Each row is a point on a landscape with many valleys, with its height.
A ball rolls from a point to the lowest of its 2 nearest points, and stops where none of them is lower. Distance is the straight distance between rows; heights are no part of it.
(1664) height 107: [139 159  84 126 129 110 149 100 134  62  91 126 128 129 159 135 153 146
 161 153  99 149 112 168 175]
(1375) height 386: [ 85  92 103 101  99 117  82 151 115 113 147 132 198 133 108 122 123 100
 161 126 168 106 101 150  89]
(1100) height 728: [129 107 103 107 105 154 100 158 102 122 146 158 193 163  72 133 152 107
 166 134 163 105 144 164  84]
(1140) height 188: [ 74 142 129  91 116 121 101 129 117 113 122 106 165 124 125 132 106 108
 134 129 178 154  96 117  94]
(834) height 421: [187 122 138  67 166 127 157 170 146 125 112 109 153 108 105 128 208 119
 170 149 119 123 108 176 141]
(2021) height 387: [126 162 122 132 134 159 149 143  83 111 135  99 113 209  93 132 138 123
 155 164 151 139 148 143 121]
(1430) height 243: [ 90 133 115 125 121 122 105 126 122 127 114 102 146 126 129 128  82 119
 118 110 157 136 105 106 107]
(1105) height 429: [163 100 162  96 138 114 159 131 139 196 145 169 121  59 121 122 139  90
  94 106 126 130 138  77 105]
(1272) height 215: [137 182 119 135  89 145 106  99 129  59  67 141 131  83 164 132 124 123
 115 125 130 160 134 134 162]
(283) height 357: [142  71 124 111 165 116 150 149 151 160 134 150 124  83 124 121 143 125
 125 114 101  71 100 153 110]
(369) height 273: [ 49 164 139 143 126 108  93 124 154 135 106 108 135 113 152 143  60 178
 124 129 136 140  92  90 114]
(510) height 192: [134 172 137 156  98 156 103  87 118  83  78 110 118 102 155 139  96 139
  95 105 127 161 132 126 161]
(610) height 308: [142 124  84 128  93 138 108  81 125  73 128 106 152 125 144 131 123 125
 117  87 133 134  94 158 146]
(716) height 760: [155  93 103 122 131 153 135 163  99 135 140 139 154 169  77 129 154 100
 157 139 146  91 147 164  97]
(1339) height 167: [198 138 140 126  90 136 121 128 110 155  99 181 112  47 135 119 135  63
 116 115 110 132 174  72 154]
(891) height 201: [153 168 126 147 133 146 126 111 137 109  96 161 113  65 155 106 149 124
 136 135 103 137 150 122 168]
(817) height 170: [134 193 149 168 109 169 102  63 132  80  97 128 111 104 169 130 123 155
 110 120  98 180 144 142 173]
(1788) height 501: [ 74 112 127 135 121 156  99 160 143 166 177 173 179 186  71 122 115 155
 141 133 148 108 152 154  68]
(1471) height 542: [ 82 134 109 121  86 123  77 131  88  67  86  78 170 167 130 159  92 129
 120 127 174 147 102 155 114]
(620) height 81: [164 176 119 145 128 130 136  85 122  63 102 127 116 111 167 116 165 139
 147 142  91 157 134 160 193]
(2230) height 451: [173  89 141 130 138 146 153 126 116 166 176 125 124 160 108  99 139  96
 109 116 135 115 149 135 109]
(1514) height 231: [ 82 133 143  77 183 120 164 135 184 154 155 150 125 110 116 127 172 159
 157 150 116 138  97 154  94]
(172) height 609: [125 168 142 131 151 145 152 104 153 137 135 137 110 104 144 108 131 128
 120 127 121 144 136 111 136]
(1916) height 409: [192 110 169 138 179 131 152 161 143 163 120 174  89  45 153 110 185 119
 138 142  73  81 153 134 165]
(1738) height 326: [161 152 162 189 108 154 112  96  99 129 104  94  92 115 155 120  99 121
  80 104 125 159 157  90 161]
(1660) height 314: [ 87 209 133 122 129 137 135 132 162 105  81 176 108  66 148 123 150 151
 167 169 100 141 133 117 162]
(1882) height 98: [165 169 154 174 103 171 101 129 109 140  98 172  85  81 163  96 131 108
 113 135  99 128 202  89 189]
(1892) height 360: [ 77 152 108 120 131 115 119 100 157 107 113 137 141  86 151 122 114 148
 140 128 127 139  96 129 120]
(604) height 643: [ 57 141  99 123 100 129  87 129 109 106 147 149 188 192  89 141 133 158
 186 155 141 141 127 172  86]
(736) height 319: [ 41 150 124 121 133  93  91 119 151 109 120 120 156 102 150 117  91 155
 144 135 139 139  83 109 106]
(309) height 475: [187 108 141 151 150 132 154 114 145 145 142 143  99  82 149  98 156 114
 115 115 101 103 143 122 155]
(441) height 320: [190  67 106 111 100 118 141 130  87 152 144 122 136 127 106 134 120  68
 112  88 137 104 127 116 113]
(271) height 670: [ 97 138 103 130 120 157 112 127 123 121 160 145 167 195  80 124 134 143
 164 137 138 130 148 173  89]
(1918) height 149: [152 154 129 185 143 134 132  89 136 105 126 129  99 113 170  98 124 153
 127 126  83 115 140 133 176]
(1232) height 284: [ 76 165 127 158 126 143 109 107 118 115 128  87 126 202 120 144  90 177
 129 128 126 162 113 149 118]
(720) height 393: [157  62 142  91 137  94 151 154 125 194 136 167 116  72 116 139 120  89
 100 103 119 106 126  85  90]
(655) height 281: [ 54 158  99 120 127 112 135 125 132 122 154 135 122 198 103 150 151 185
 188 162 106 150 118 159 114]
(680) height 244: [116 194 131 142 126 136 139  85 100  68  94  82  94 169 149 150 145 152
 141 145 115 195 127 152 170]
(880) height 353: [151 164 176 198 131 153 118  87 109 114 128  99  84 127 177 100 110 148
 104 124 112 143 169  99 168]
(855) height 259: [141 151 179 157 153 147 159 102 115 155 174  91  80 174 137 100 136 133
 104 133 142 153 156 104 134]
(365) height 447: [110  39 151 129 161 124 150 185 153 208 174 166  98 174  87 136 128 133
  88 128 119  70 150 115  90]
(1828) height 408: [168  68 174 154 166 112 158 146 155 188 151 180  77  72 151 105 143 130
  95 118  78  82 158 105 136]
(461) height 403: [146  72 120 121 171 130 152 152 141 147 148 144 130 128 114 118 167 132
 143 128  95  67 105 184 118]
(2314) height 218: [142  80 165 125 159 127 171 135 162 189 184 149 101 130 127  99 149 121
  87 123 120 116 141 119 110]
(1809) height 476: [171  99 186 154 123 116 141 124 143 201 149 195  86  64 156  97 135 110
  93 120  83 107 195  65 145]
(350) height 205: [151 139 108 154 109 163 119 102  80  88 141  88 141 211 107 129 130 127
 131 126 134 145 143 166 137]
(1369) height 449: [126  87  93  95  64 129  83 154  92 107 146 131 201 146  90 137 122  77
 141 107 184 107 120 141  89]
(1663) height 397: [116 169 140 168  98 139  88 133 109 109  33 104 117  99 153 160  62 136
  90 111 139 149 129  84 149]
(305) height 141: [201 167 168 126 156 139 146 112 143 110 138 125 128  83 168  85 209 126
 165 156 101 152 161 142 189]
(1224) height 450: [ 93 129 101 119 148 118 140  93 165 120 158 135 139 140 135 124 140 160
 157 130  93 142  97 171 117]
(1332) height 491: [138 104 120 125 133 160 140 133 136 168 184 141 143 184  84 113 132 116
 118 119 141 120 144 149  93]
(1327) height 240: [190 138 120 103 115 140 133 112 136 110 115 144 150  51 141 119 163  80
 123 108 138 138 126 121 150]
(2096) height 310: [125 111  88  61 110 116 105 119 149  88 151 136 200 134 112 132 170 116
 181 126 148 151  85 190 110]
(1532) height 363: [ 57 119 128 136 150 125 136 159 144 163 149 120 116 170 106 139  90 161
 125 141 139  95 120 114  94]
(1937) height 277: [137 122 104  69 141 136 132 104 164 121 169 139 178 133 108 121 174 125
 162 119 134 151  88 184 107]
(127) height 518: [214  95 198 131 163 120 163 140 131 185 158 147 103  69 145  92 198  98
 119 135 115 114 168 110 150]
(1712) height 203: [185 138 118 125  90 132 121 128 112 117  82 157 136  43 138 131 134  75
 114 105 135 128 148  98 157]
(723) height 401: [136  39 132 113 146 128 133 183 122 198 159 165 121 155  81 139 130 107
 108 122 127  71 151 131  79]
(1574) height 528: [203 127 172 107 149 134 157 145 135 176 123 165 108  45 132 112 180  89
 120 134 118 123 160 101 145]
(255) height 346: [126 109 105  87 152 112 134 139 144 118 123 131 156  95 126 130 161 117
 162 135 126 108  93 165 111]
(1108) height 53: [142 155 152 190 113 159 101 131 132 159 103 176  80  91 162 102  93 136
 107 127  80 107 189  75 173]
(1960) height 168: [116 166 118 136  75 132 102  89 108  31  56  94 139 120 165 174 103 142
  90 111 141 177 113 163 164]
(1814) height 209: [126 143 117 160  99 153  99  71 110  84 113  76 135 160 147 147  97 157
  98  93 119 157 112 157 148]
(110) height 500: [142  92 104 105  43 112  81 109 105 122 148 104 175 120 126 157  92  88
  92  58 167 126  92 104 112]
(1982) height 464: [152 126 100 108 142 134 151 152  98 108 109 106 134 145 106 127 141  93
 148 147 155 109 125 140 122]
(653) height 261: [131 169 133  96 154 126 139 136 182 117  95 166 141  52 143 115 182 134
 169 150  99 141 118 143 153]
(2051) height 214: [152  91 121  66 131 109 133 168 129 139 113 132 162  73 106 137 161  72
 146 119 159 103  91 134 106]
(79) height 110: [ 76 160 157 159 154 126 145 143 165 157 128 134  68 125 136 123  80 179
 105 139 115 112 132  71 130]
(2126) height 568: [ 83 158 107 105  96 136  98 137  86  67 102  96 163 188 106 155 125 120
 149 151 177 162 114 156 110]
(2303) height 557: [ 99  94  93 102 127 105 117 167 106  99 101 124 160 133 123 132 123 107
 162 151 156  87 103 149 104]
(637) height 276: [180  73 106  84  97 112 131 147 111 144 128 132 148  87 108 139 140  66
 125  94 152  99 107 117 112]
(315) height 483: [133  91 125 149  87 125  78 158 105 198 143 107 163 200  78 159  48 125
  94  98 165 123 149  83  93]
(215) height 229: [ 78 207 127 143 120 128 141  82 114  92 110 101  84 174 154 163 134 183
 154 147  96 198 112 148 156]
(1058) height 369: [116 156 119 118 111 150 123 128  79 101  92  81 132 157 111 149 106 100
 111 129 178 157 120 114 114]
(2047) height 484: [193  85 191 116 185 129 171 156 132 188 176 134  89 115 138 104 200 111
 126 142 119 105 153 136 130]
(1354) height 417: [100 122  94 124 122 124 111  98 164 117 154 125 162 129 132 115 109 146
 129 100 118 129  85 156 110]
(740) height 347: [ 70 176 133 116 157 106 149 145 163 115  97 161 100  71 137 135 145 167
 175 169 102 114 116 116 135]
(603) height 111: [197 171 145 150 132 145 130  95 127  77 131 126 122  93 177  93 192 126
 145 153 108 153 159 147 202]
(1334) height 269: [101 149 112 167 112 126  99 108 139 104  85 103 130 114 148 140  69 164
 103 106 120 137 102 116 138]
(1076) height 548: [ 94  74 113 131 122 137 100 156 143 175 180 164 177 160  86 121 111 128
 124 119 148  93 136 144  65]
(1452) height 384: [175 136 174 192 132 138 134  98 103 141 143 127  78 111 176  90 129 128
  99 125 113 123 185  82 167]
(328) height 247: [104 149 146 152 133 141 122 138 118 159 116  84 103 166 116 142  64 143
 100 124 156 136 127  83 117]
(1212) height 262: [125 192 142 164 129 145 140  94 105  78  98  95  86 145 156 126 123 151
 127 140 116 161 136 129 166]
(847) height 61: [131 155 134  88 139 133 153 139 122 144 116 113 133  98 111 130 138  87
 127 136 171 147 120 105 110]
(1517) height 503: [182 114 159 169 135 139 137 118 136 166 135 171  92  68 163  88 140 111
 109 127  91 104 176  94 167]
(415) height 115: [ 91 175 131 156 140 136 125 136 161 126  97 162  95  76 152 118  92 167
 130 136  98 103 140  92 144]
(1703) height 303: [119 153 136 193 111 143  77 103 151 141  90 111 121 102 157 145  51 170
  88  95 108 133 120  92 154]
(57) height 211: [ 75 202 119 136 132 124 140  80 137  92 105 127 101 125 158 147 130 174
 155 141  97 181 115 139 154]
(858) height 301: [ 90 125 118 132 144 117 129 137 137 153 126 118 124 124 126 128  82 136
 117 124 134 105 111 102 100]
(140) height 291: [ 81 205 118 130 118 133 111 102 150  87  78 158 123  75 159 134 131 153
 154 150 111 161 126 124 150]
(1495) height 270: [151  57 159 145 145 124 164 145 145 203 189 147 105 171 113 104 128 119
  74 116 124 101 159 108 107]
(1808) height 104: [141 145 144 198 138 139 120 114 133 133 111 140  82  96 165 102  94 150
 110 117  88 101 156  95 169]
(2152) height 410: [181 133 121 125 139 150 145 109 118 100 153  96 137 165 121 109 171 110
 147 142 136 142 137 169 148]
(2166) height 47: [ 97 159 139 178 143 124 112 143 155 151  99 132  83 105 149 129  60 176
 108 125 105 106 136  72 141]
(613) height 38: [ 88 100 125  95 152 122 128 159 133 169 147 134 142 133 100 127 126 114
 135 129 155 109 113 116  74]
(1694) height 596: [ 79 150 101  89 118 125 118 146 105  89 122 122 167 167 102 138 146 110
 173 164 166 141 114 158 103]
(2222) height 312: [176  81 126 118 155 116 143 136 151 158 124 168 124  43 137 122 154 109
 119 103  98  89 112 141 127]
(1299) height 556: [116 110 139 106 166 140 160 116 177 155 190 152 137 152 108 108 162 144
 132 139 119 136 112 165 104]
(1537) height 349: [160  51 120 119 132 111 140 164 103 191 148 140 120 138  92 136 108  89
 110 103 120  90 150 105  93]
(1957) height 298: [148  66 115 121 114  95 122 158  89 187 120 123 118 141 100 144  71  94
 110 101 129 101 145  71  98]
(931) height 197: [130 123 150 135 121 132 134 136 112 188 132  96 107 155 104 147  69 118
  78 111 154 152 139  69 102]
(1024) height 228: [ 62 132 114  80 142 117 113 143 145 131 168 159 183 166  92 135 167 154
 205 162 131 151 101 184  83]
(1207) height 166: [136 145  90 142 118 143 130 115  98  81 139 107 137 208 111 129 154 133
 159 147 118 135 133 191 137]
(451) height 237: [144 136 111 173 115 152 120  87  89  81 120  70 124 201 138 134 106 148
 116 114 118 142 130 160 151]
(2035) height 414: [135  91  91 125  63 142  76 136  85 111 133 107 184 167  94 147  94  97
 121  95 175 113 120 132 103]
(1292) height 871: [ 54 106 129  99 156 115 124 199 121 134 131 147 140 157  92 141 142 140
 182 172 136  70 118 154  79]
(276) height 348: [133 139 142 129 161 161 161 153 102 141 158 119 103 201  90 117 154 124
 148 158 140 119 155 139 116]
(318) height 204: [186 112 138 124 103 104 140 138  91 169  91 165  95  64 130 131 106  78
 103 100 110 124 169  57 139]
(273) height 373: [198 118 148 133 169 129 157 149 136 121 105 144 109  68 152 107 182 114
 156 143  94  94 144 143 175]
(1607) height 334: [142  99  92 149 106 137 111  95 124 115 149 104 148 138 126 122  94 125
 108  84 121 114 106 138 126]
(864) height 328: [177 143 122 134  79 130 123 110  84 105  81 106 116  96 138 149 102  83
  82 101 162 147 139  93 153]
(1052) height 230: [ 92 211 110 107 121 111 132  81 131  68  91 133 110 122 157 161 159 166
 168 155 107 218 112 154 163]
(2118) height 516: [ 71 132 112 157  86 117  62 139  96  79  77  67 160 173 142 164  64 156
 123 129 154 134  94 140 128]
(1265) height 354: [169 162 140 158  80 142 104 124  84 111  60 137 106  84 151 133  95  91
  89 111 137 150 170  82 173]
(2268) height 445: [160  87 149 141 136 110 143 129 158 191 133 182  94  58 144 118 115 117
  92 103  87  98 155  82 129]
(247) height 224: [ 50 151  86 141 100  97  95 114  97  79 102 102 154 193 135 162 116 175
 164 154 123 156  98 178 127]
(1465) height 527: [112 109 130 112 140 156 140 132 161 169 197 168 157 175  81 111 166 134
 137 138 138 128 138 172  82]
(547) height 187: [127 153  95 138  90 134 108  73 108  41  97  84 143 159 157 159 112 150
 114 116 117 174 106 178 158]
(1401) height 404: [126  94 139 161 120 146 123 166 128 207 174 142 134 216  72 128  81 135
  84 125 147 111 175  96  94]
(1585) height 132: [158 164 104  94 139 113 144 114 155  67 100 132 146  95 153 128 183 137
 164 144  99 158 114 166 178]
(1176) height 344: [ 93 175 162 182 146 128 151 110 151 136 159 100  61 179 146 123  96 206
 119 143  97 135 132 108 154]
(2143) height 302: [169 139 110 101  58 120 115 133  97  72  74 119 142  85 150 159 112  73
  84 101 178 146 127 101 147]
(1309) height 134: [ 85  73 128 116 147 111 116 164 140 188 154 141 145 142  97 131  89 124
 116 118 146  87 119  97  69]
(1819) height 236: [ 82 122  93 133 125 109 110 120 116  90 106 103 149 149 134 131 101 146
 144 132 135 111  94 148 117]
(185) height 510: [128  47 170 150 148  99 164 151 173 213 167 152  80 159 121 127  95 145
  55 119 113 113 153  56 123]
(1554) height 477: [151  88 108  91  54  98 106 132 102 136 140 120 165 100 114 150 104  69
 108  78 170 120 104  84  99]
(2279) height 232: [155 194 128 117 138 139 135 112 157  99  97 166 124  68 148 113 179 131
 166 157  89 152 150 139 182]
(685) height 296: [ 96 157 101  67 143  89 135 123 153  92 116 131 163 110 135 139 176 145
 195 163 123 173  85 168 130]
(408) height 423: [110 140 128 157  90 111  85 144  96 101  49  86 136 114 152 163  49 130
  99 104 159 130 110  87 138]
(223) height 151: [ 77 171 104 132  83 103  92 100 119  25  60 100 148 128 174 173 106 156
 116 129 134 176  97 172 153]
(2322) height 135: [187 151 138 145  87 158 105 137 110 131  83 180 104  58 150 106 140  79
 118 135 103 122 185  93 181]
(113) height 594: [145 143 123 125 159 127 151  77 163 111 165 134 121 129 153 101 172 152
 156 130  90 155 120 173 150]
(587) height 271: [130 143 117 103  56 105  95 132 102  38  71 103 164 103 158 165 109  90
  92 108 195 152 103 123 134]
(2061) height 365: [163  71  92 113  80 126 108 146  79 135 135 121 158 152  88 141 102  75
 117  93 154 101 134 121 103]
(1800) height 287: [172 148  91 116  96 133 113  79 134  44 118 117 156 101 157 139 145 113
 119 101 130 145 105 167 170]
(1433) height 136: [109  89 130  74 139 117 132 163 123 152 131 136 159 101 107 128 145  86
 151 139 168 105 103 131  79]
(2304) height 317: [167 152 127 134 163 120 170 130 118  90 128 105  98 144 143 117 192 142
 174 172  99 123 140 160 181]
(2242) height 216: [128 121 168 163 149 137 160 116 149 179 185 120  89 170 135 102 117 144
  81 131 130 137 153  94 129]
(1148) height 223: [104  72 110 122 110 103  95 145 123 160 142 118 164 133 115 134  75 111
 121 108 151  90 108 105  86]
(814) height 263: [119 108 170 163 176 128 177 143 166 160 172 141  59 143 145 101 128 166
  98 140 102  92 154 100 139]
(914) height 179: [ 81 175 115 126 104 109 106 115 118  61  70 106 136 118 156 151 103 142
 129 143 144 151  96 135 142]
(18) height 443: [157 114 105 105  90 120 119 116  98 122 113 109 148 109 118 150 111  75
 110  92 172 133 116 105 116]
(426) height 610: [134 163 123 123 137 133 141  86 153 108 133 133 131  96 147 112 150 136
 141 124 111 158 112 143 143]
(196) height 133: [128 151  87 136 129 119 143  95 112  67 118 103 122 174 132 133 159 151
 166 151  94 147 123 187 162]
(2248) height 147: [122 101 119 159 149 144 157 126 135 147 169 125 110 173 118 105 120 144
 117 127 109 104 132 137 123]
(128) height 455: [138  82 106 136  62 132  67 143  90 162 134 110 175 180  86 158  67 108
 104  89 170 119 135 105  94]
(126) height 184: [ 68 130 130  82 166 128 144 147 160 153 170 146 144 156  98 134 163 154
 180 162 134 133 106 161  81]
(1771) height 239: [124 163 110 114  67 119  92 114 121  42  62 124 150  79 165 147 111 110
  98 117 161 153 121 127 150]
(1539) height 217: [147 107 108 155 136 127 133 106 137 132 123 135 122  98 143 120 102 130
 114  96 104  97 119 113 131]
(630) height 442: [155  76 100 136 145 142 144 125 136 140 161 134 140 140 121 108 143 114
 131 103 108  85 115 172 114]
(1136) height 226: [ 56 147 137 159 141 112 111 141 159 157 122 104 116 149 130 138  55 184
 108 132 138 120 105  84 120]
(2068) height 412: [123 129 115  98  79 127 105 130  84  98 100  95 152 126 121 153  97  84
 106 114 194 148 112 101 110]
(1866) height 402: [186  58 146 125 151 127 163 156  97 186 162 134  99 144 104 114 146  81
 108 122 127  92 158 113 111]
(1434) height 494: [177 135 175  88 177 131 170 164 152 169 119 143 115  65 116 125 191 107
 141 147 119 126 133 118 136]
(181) height 323: [ 94 155  98  74 132 121 126  96 142  92 140 119 161 138 125 135 157 134
 169 138 140 178  91 167 115]
(1623) height 322: [ 57 106 114  86 115  99  90 160 114  97 140 137 197 139 115 119 148 110
 187 161 157 115  93 167  95]
(117) height 275: [192 102 127 112 125 124 138 121 136 143 119 169 133  41 136 117 158  84
 116 101 109 114 127 113 148]
(1413) height 481: [119  30 174 130 167 104 162 181 170 211 164 160  69 152 114 137 119 139
  62 121 113  81 149  85 102]
(1511) height 536: [126  93 153 149 134 104 142 136 161 204 155 134  98 142 124 132  65 133
  66 106 123 132 143  56 119]
(1408) height 191: [ 98 201 148 157 130 147 116  70 149 104 114 127 106 115 162 133 120 175
 122 125  96 184 123 123 153]
(473) height 210: [165 165 149  85 183 126 168 124 163 125 156 118 126 128 131 117 212 153
 180 162 102 171 127 171 157]
(1161) height 435: [164 142 102 100 115 160 123  93 118  89 149 101 158 163 115 123 157 105
 132 125 149 160 128 172 135]
(767) height 137: [134 143 140 115 124 137 139 125 107 156 125 109 120 114 115 137 101  92
  98 115 163 153 133  71 106]
(26) height 163: [183 141 120 109 151 129 147 119 158  97 111 141 146  63 152 109 195 132
 153 134  96 128 116 166 174]
(1137) height 289: [134 179 129 151 147 128 157 103 117  93 125 112  85 140 148 112 157 152
 156 159 104 140 132 139 164]
(2358) height 297: [158  94  99 156  93 120 105 113 114 149 126  99 142 135 122 137  71 117
  89  74 130 113 116 101 125]
(1274) height 444: [168 106 163 134 182 130 169 130 164 161 142 161  92  70 146 105 178 135
 123 132  90  98 129 143 144]
(1322) height 350: [129  42 125  85 123  80 120 160 117 183 132 157 139  77 114 141 112  88
 117  98 126  86 109  98  84]
(541) height 292: [120  34 116 102  97  78  91 166 105 171 142 139 169 118 105 145  89  90
 124  93 146  79 110 100  79]
(2053) height 446: [189  60 181 131 158 121 178 150 115 189 187 132  86 150 131  97 169 100
 105 132 124  99 171 111 127]
(1206) height 318: [ 83 174 145 167 141 143 139 102 147 141 157  96  95 196 133 127  97 188
 116 134 119 156 119 130 131]
(569) height 264: [159 118 119 155  80 136  94  95  97 121 107  82 139 130 133 152  71 106
  76  70 142 143 118 105 142]
(747) height 377: [202 118 143 138 156 138 161 120 102 121 158 100 115 139 143 100 191  99
 147 143 131 127 150 149 154]
(1967) height 265: [ 80 190 103  97 118 103 120 110 144  62  79 140 141  90 160 146 147 145
 173 165 131 173 103 141 146]
(1561) height 242: [157 141 122  77 164 137 152 114 159 125 168 124 151 143 114 110 194 127
 172 139 115 169 114 181 131]
(1840) height 252: [ 61 166  95 136 117 125 125 111 112 102 122 107 128 199 117 151 116 171
 162 155 112 151 106 166 126]
(2270) height 411: [148 130 185 185 155 124 155 121 123 150 165 120  53 138 170  89 131 145
 107 143 117 103 171  78 156]
(1976) height 246: [ 76 183  90  99 103  85 120 104 123  51  75 121 135 131 162 171 148 149
 162 160 132 198  93 161 158]
(2023) height 418: [158 120 105 133 115 144 129 120  85 110 127  90 132 162 112 128 119  93
 118 121 151 125 131 134 125]
(1857) height 125: [ 62 104 128  94 165 118 135 156 160 161 158 146 142 138 101 126 138 141
 149 146 137  98 106 150  73]
(1884) height 364: [164  79 191 156 188 121 167 156 142 168 163 158  45 103 155 106 161 144
 107 142  94  70 165 104 146]
(1995) height 485: [105 133 119 165  86 145  76 146  86 105  84  67 157 195 112 169  56 145
 108 112 167 139 118 137 119]
(198) height 293: [141 160 158 176 123 148 125 120  95 143  99  77  88 150 132 138  75 137
  84 113 137 149 141  81 137]
(623) height 343: [ 81 120  90  74  91 111  83 119 134  69 142 122 200 143 128 133 147 121
 168 130 160 149  81 175 111]
(2198) height 245: [155  89 126 120 123  93 138 146 100 174 108 143 106  88 118 137  86  87
 102 100 126 113 149  61 120]
(1174) height 219: [ 69 158 107 138 128 112 112 131 111  88  77 102 131 126 148 145  86 154
 142 140 136 117 101 118 126]
(1749) height 560: [130 124 150 138 136 120 149 119 155 188 154 137 104 107 131 118  95 121
  76 103 125 133 144  76 116]
(1991) height 176: [187 165 161  99 172 134 162 141 147 113 125 109 127  95 133 103 217 135
 174 164 107 148 140 141 177]
(888) height 376: [138 177 150 155  81 143  90 133  99 139  51 129 107  74 148 146  69 117
  84 113 133 156 157  58 151]
(1252) height 164: [146 118 184 145 166 134 172 109 166 169 195 142  91 133 148  82 160 139
  94 134 122 137 152 109 135]
(1825) height 313: [164  69 151 147 117 121 154 113 124 207 185 129 113 167 114 111 105 108
  64 100 121 136 160  89 111]
(1968) height 456: [137 138  98 114  94 154 109 109  97  75 122  99 159 168 108 139 125 103
 122 112 166 147 120 162 120]
(444) height 587: [137 148 150 130 140 141 138 113 151 161 134 157 101  67 141 106 123 117
 100 118 124 140 144  87 126]
(611) height 131: [ 86 171 134  95 136 132 133 119 125 115 107 116 137 104 124 130 120 111
 130 140 173 169 107 110 106]
(813) height 375: [ 73 175 129 126 161  93 163 128 160 122 130 147  75 109 144 140 145 191
 173 167  83 121 114 131 147]
(1723) height 345: [198 126 126 146 156 128 160 122 123  91 111 116 114 108 152 104 180 120
 156 150 103 104 132 154 183]
(721) height 183: [ 66 128  84 126  97 110  81 118 111  73 119 105 184 177 128 141 107 148
 161 132 135 128  96 171 121]
(486) height 697: [111 143 113 105 117 155 105 142 117 113 155 176 195 179  57 135 168 135
 178 148 154 137 159 182  78]
(960) height 454: [119 111 121 141  75 122  70 139  88 103  68  62 153 155 132 167  55 122
  95  95 171 135 109 110 126]
(1237) height 457: [162 131 141  71 178 123 158 173 147 138  95 133 142  69 115 130 194 111
 162 153 129 122 107 142 132]
(9) height 162: [131 108 129 177 152 125 139 121 160 154 133 143  96 108 151 104  96 152
 101 108  83  91 138 104 146]
(865) height 621: [ 58 147 101  91 100 110  93 146 103  82 132 142 187 186  99 149 157 139
 206 175 150 155 122 178 106]
(952) height 268: [ 70 119 102  83 139  98 120 140 134 106 141 139 172 142 116 138 166 136
 197 163 132 135  87 187 100]
(2235) height 165: [119 174 118 157 112 153 103 120 144 112  75 170 111  69 157 117 110 141
 126 129 100 122 148 109 157]
(457) height 235: [125 132 118 155  91 139  86  97 119  97  98  75 145 136 144 152  66 143
  92  87 136 148 102 125 138]
(1551) height 374: [122 160 167 183 153 135 155 106 146 132 159 121  61 141 165 108 121 173
 116 142  93 112 153 104 160]
(1159) height 846: [ 78  77 120 101 139 114 104 187 109 129 139 159 171 138  90 128 145 116
 176 158 148  79 116 165  72]
(470) height 342: [183 139 148 128 165 135 168 145 112 110 153  96 108 165 124 110 204 122
 179 171 118 123 149 158 158]
(446) height 305: [132 147 141 140 150 158 163 121 114 136 154 101 101 174 115 111 134 123
 121 143 140 142 135 119 120]
(1007) height 173: [ 78 141 145 165 149 123 137 155 163 158 138 106  81 173 122 136  56 198
 107 140 122  95 120  85 133]
(1194) height 508: [110 113 110 104 145 126 139 175 102 124 109 120 123 144 100 137 123 104
 153 155 152  91 121 128  97]
(1737) height 790: [164  55 116 103 145 136 133 183 103 161 141 150 147 146  78 135 159 100
 143 130 125  68 127 164  86]
(1480) height 356: [141  97 131 149 116 144 131 128 120 187 178 117 129 192 102 120  96 116
  82 111 143 129 158 102 100]
(2259) height 448: [123  88 125 161 111 133  89 185 125 198 151 141 153 212  68 150  57 140
 109 118 157 100 163  91  89]
(1535) height 390: [ 85 145 108 114 117 124  99  76 156 106 135 114 158 114 146 131  99 146
 119  98 138 162  86 140 119]
(1453) height 272: [184 149 110 107 101 142 118  84 153  71 118 137 155  64 155 122 171 107
 127 104 124 153 116 145 171]
(2026) height 267: [ 86 157 121  82 165 103 160 126 162 123 135 138 128 116 128 134 171 155
 183 159 110 155  96 158 120]
(1817) height 332: [131 166 133 144 122 149 136 119  86 103  84  85 103 135 128 142  95 117
 102 124 156 149 134 100 135]
(2269) height 413: [ 74 100 139 139 144 135 133 172 163 188 177 139 120 202  89 134  99 158
 109 139 144  99 147 109  85]
(793) height 385: [164 107 101  67 142 125 143 152 139 108 129 121 177 109 109 124 192 108
 166 134 136 123  93 178 121]
(1438) height 579: [126 134 147 121 179 131 166  96 178 146 187 139 109 137 139  98 179 158
 146 138  90 150 123 162 130]
(924) height 316: [132  79 194 165 176 108 175 172 162 172 165 158  30 124 138 113 128 157
  84 143  96  75 169  70 146]
(1341) height 208: [112 105 152 163 165 137 161 143 155 155 193 128  78 189 120 102 133 173
 113 142 106 101 152 137 131]
(1004) height 453: [ 86  92 141 139 144 154 135 164 161 184 187 177 143 200  76 119 124 157
 113 138 141  99 161 146  78]
(895) height 817: [117  67 121 103 142 137 115 192 111 154 137 173 161 150  67 138 155 114
 160 139 145  64 136 168  69]
(1772) height 304: [111 139 107  94 151  99 136 126 158 103 104 147 155  67 144 128 163 141
 168 149 112 123  94 154 135]

Where does a ball stop that starts at each point below?
(1574) => (2166)
(444) => (1108)
(1737) => (817)
(1995) => (817)

Call two points neighbours if one is among the 2 nearest of the other. Go from one point of each pair to the other, from neighbour to neighbour, staying as low as possible. Name the highest point that can't be avoided.
(2023) and (223) => (1968)
(2166) and (223) => (653)
(721) and (223) => (1819)
(1814) and (1664) => (451)
(2248) and (1252) => (446)
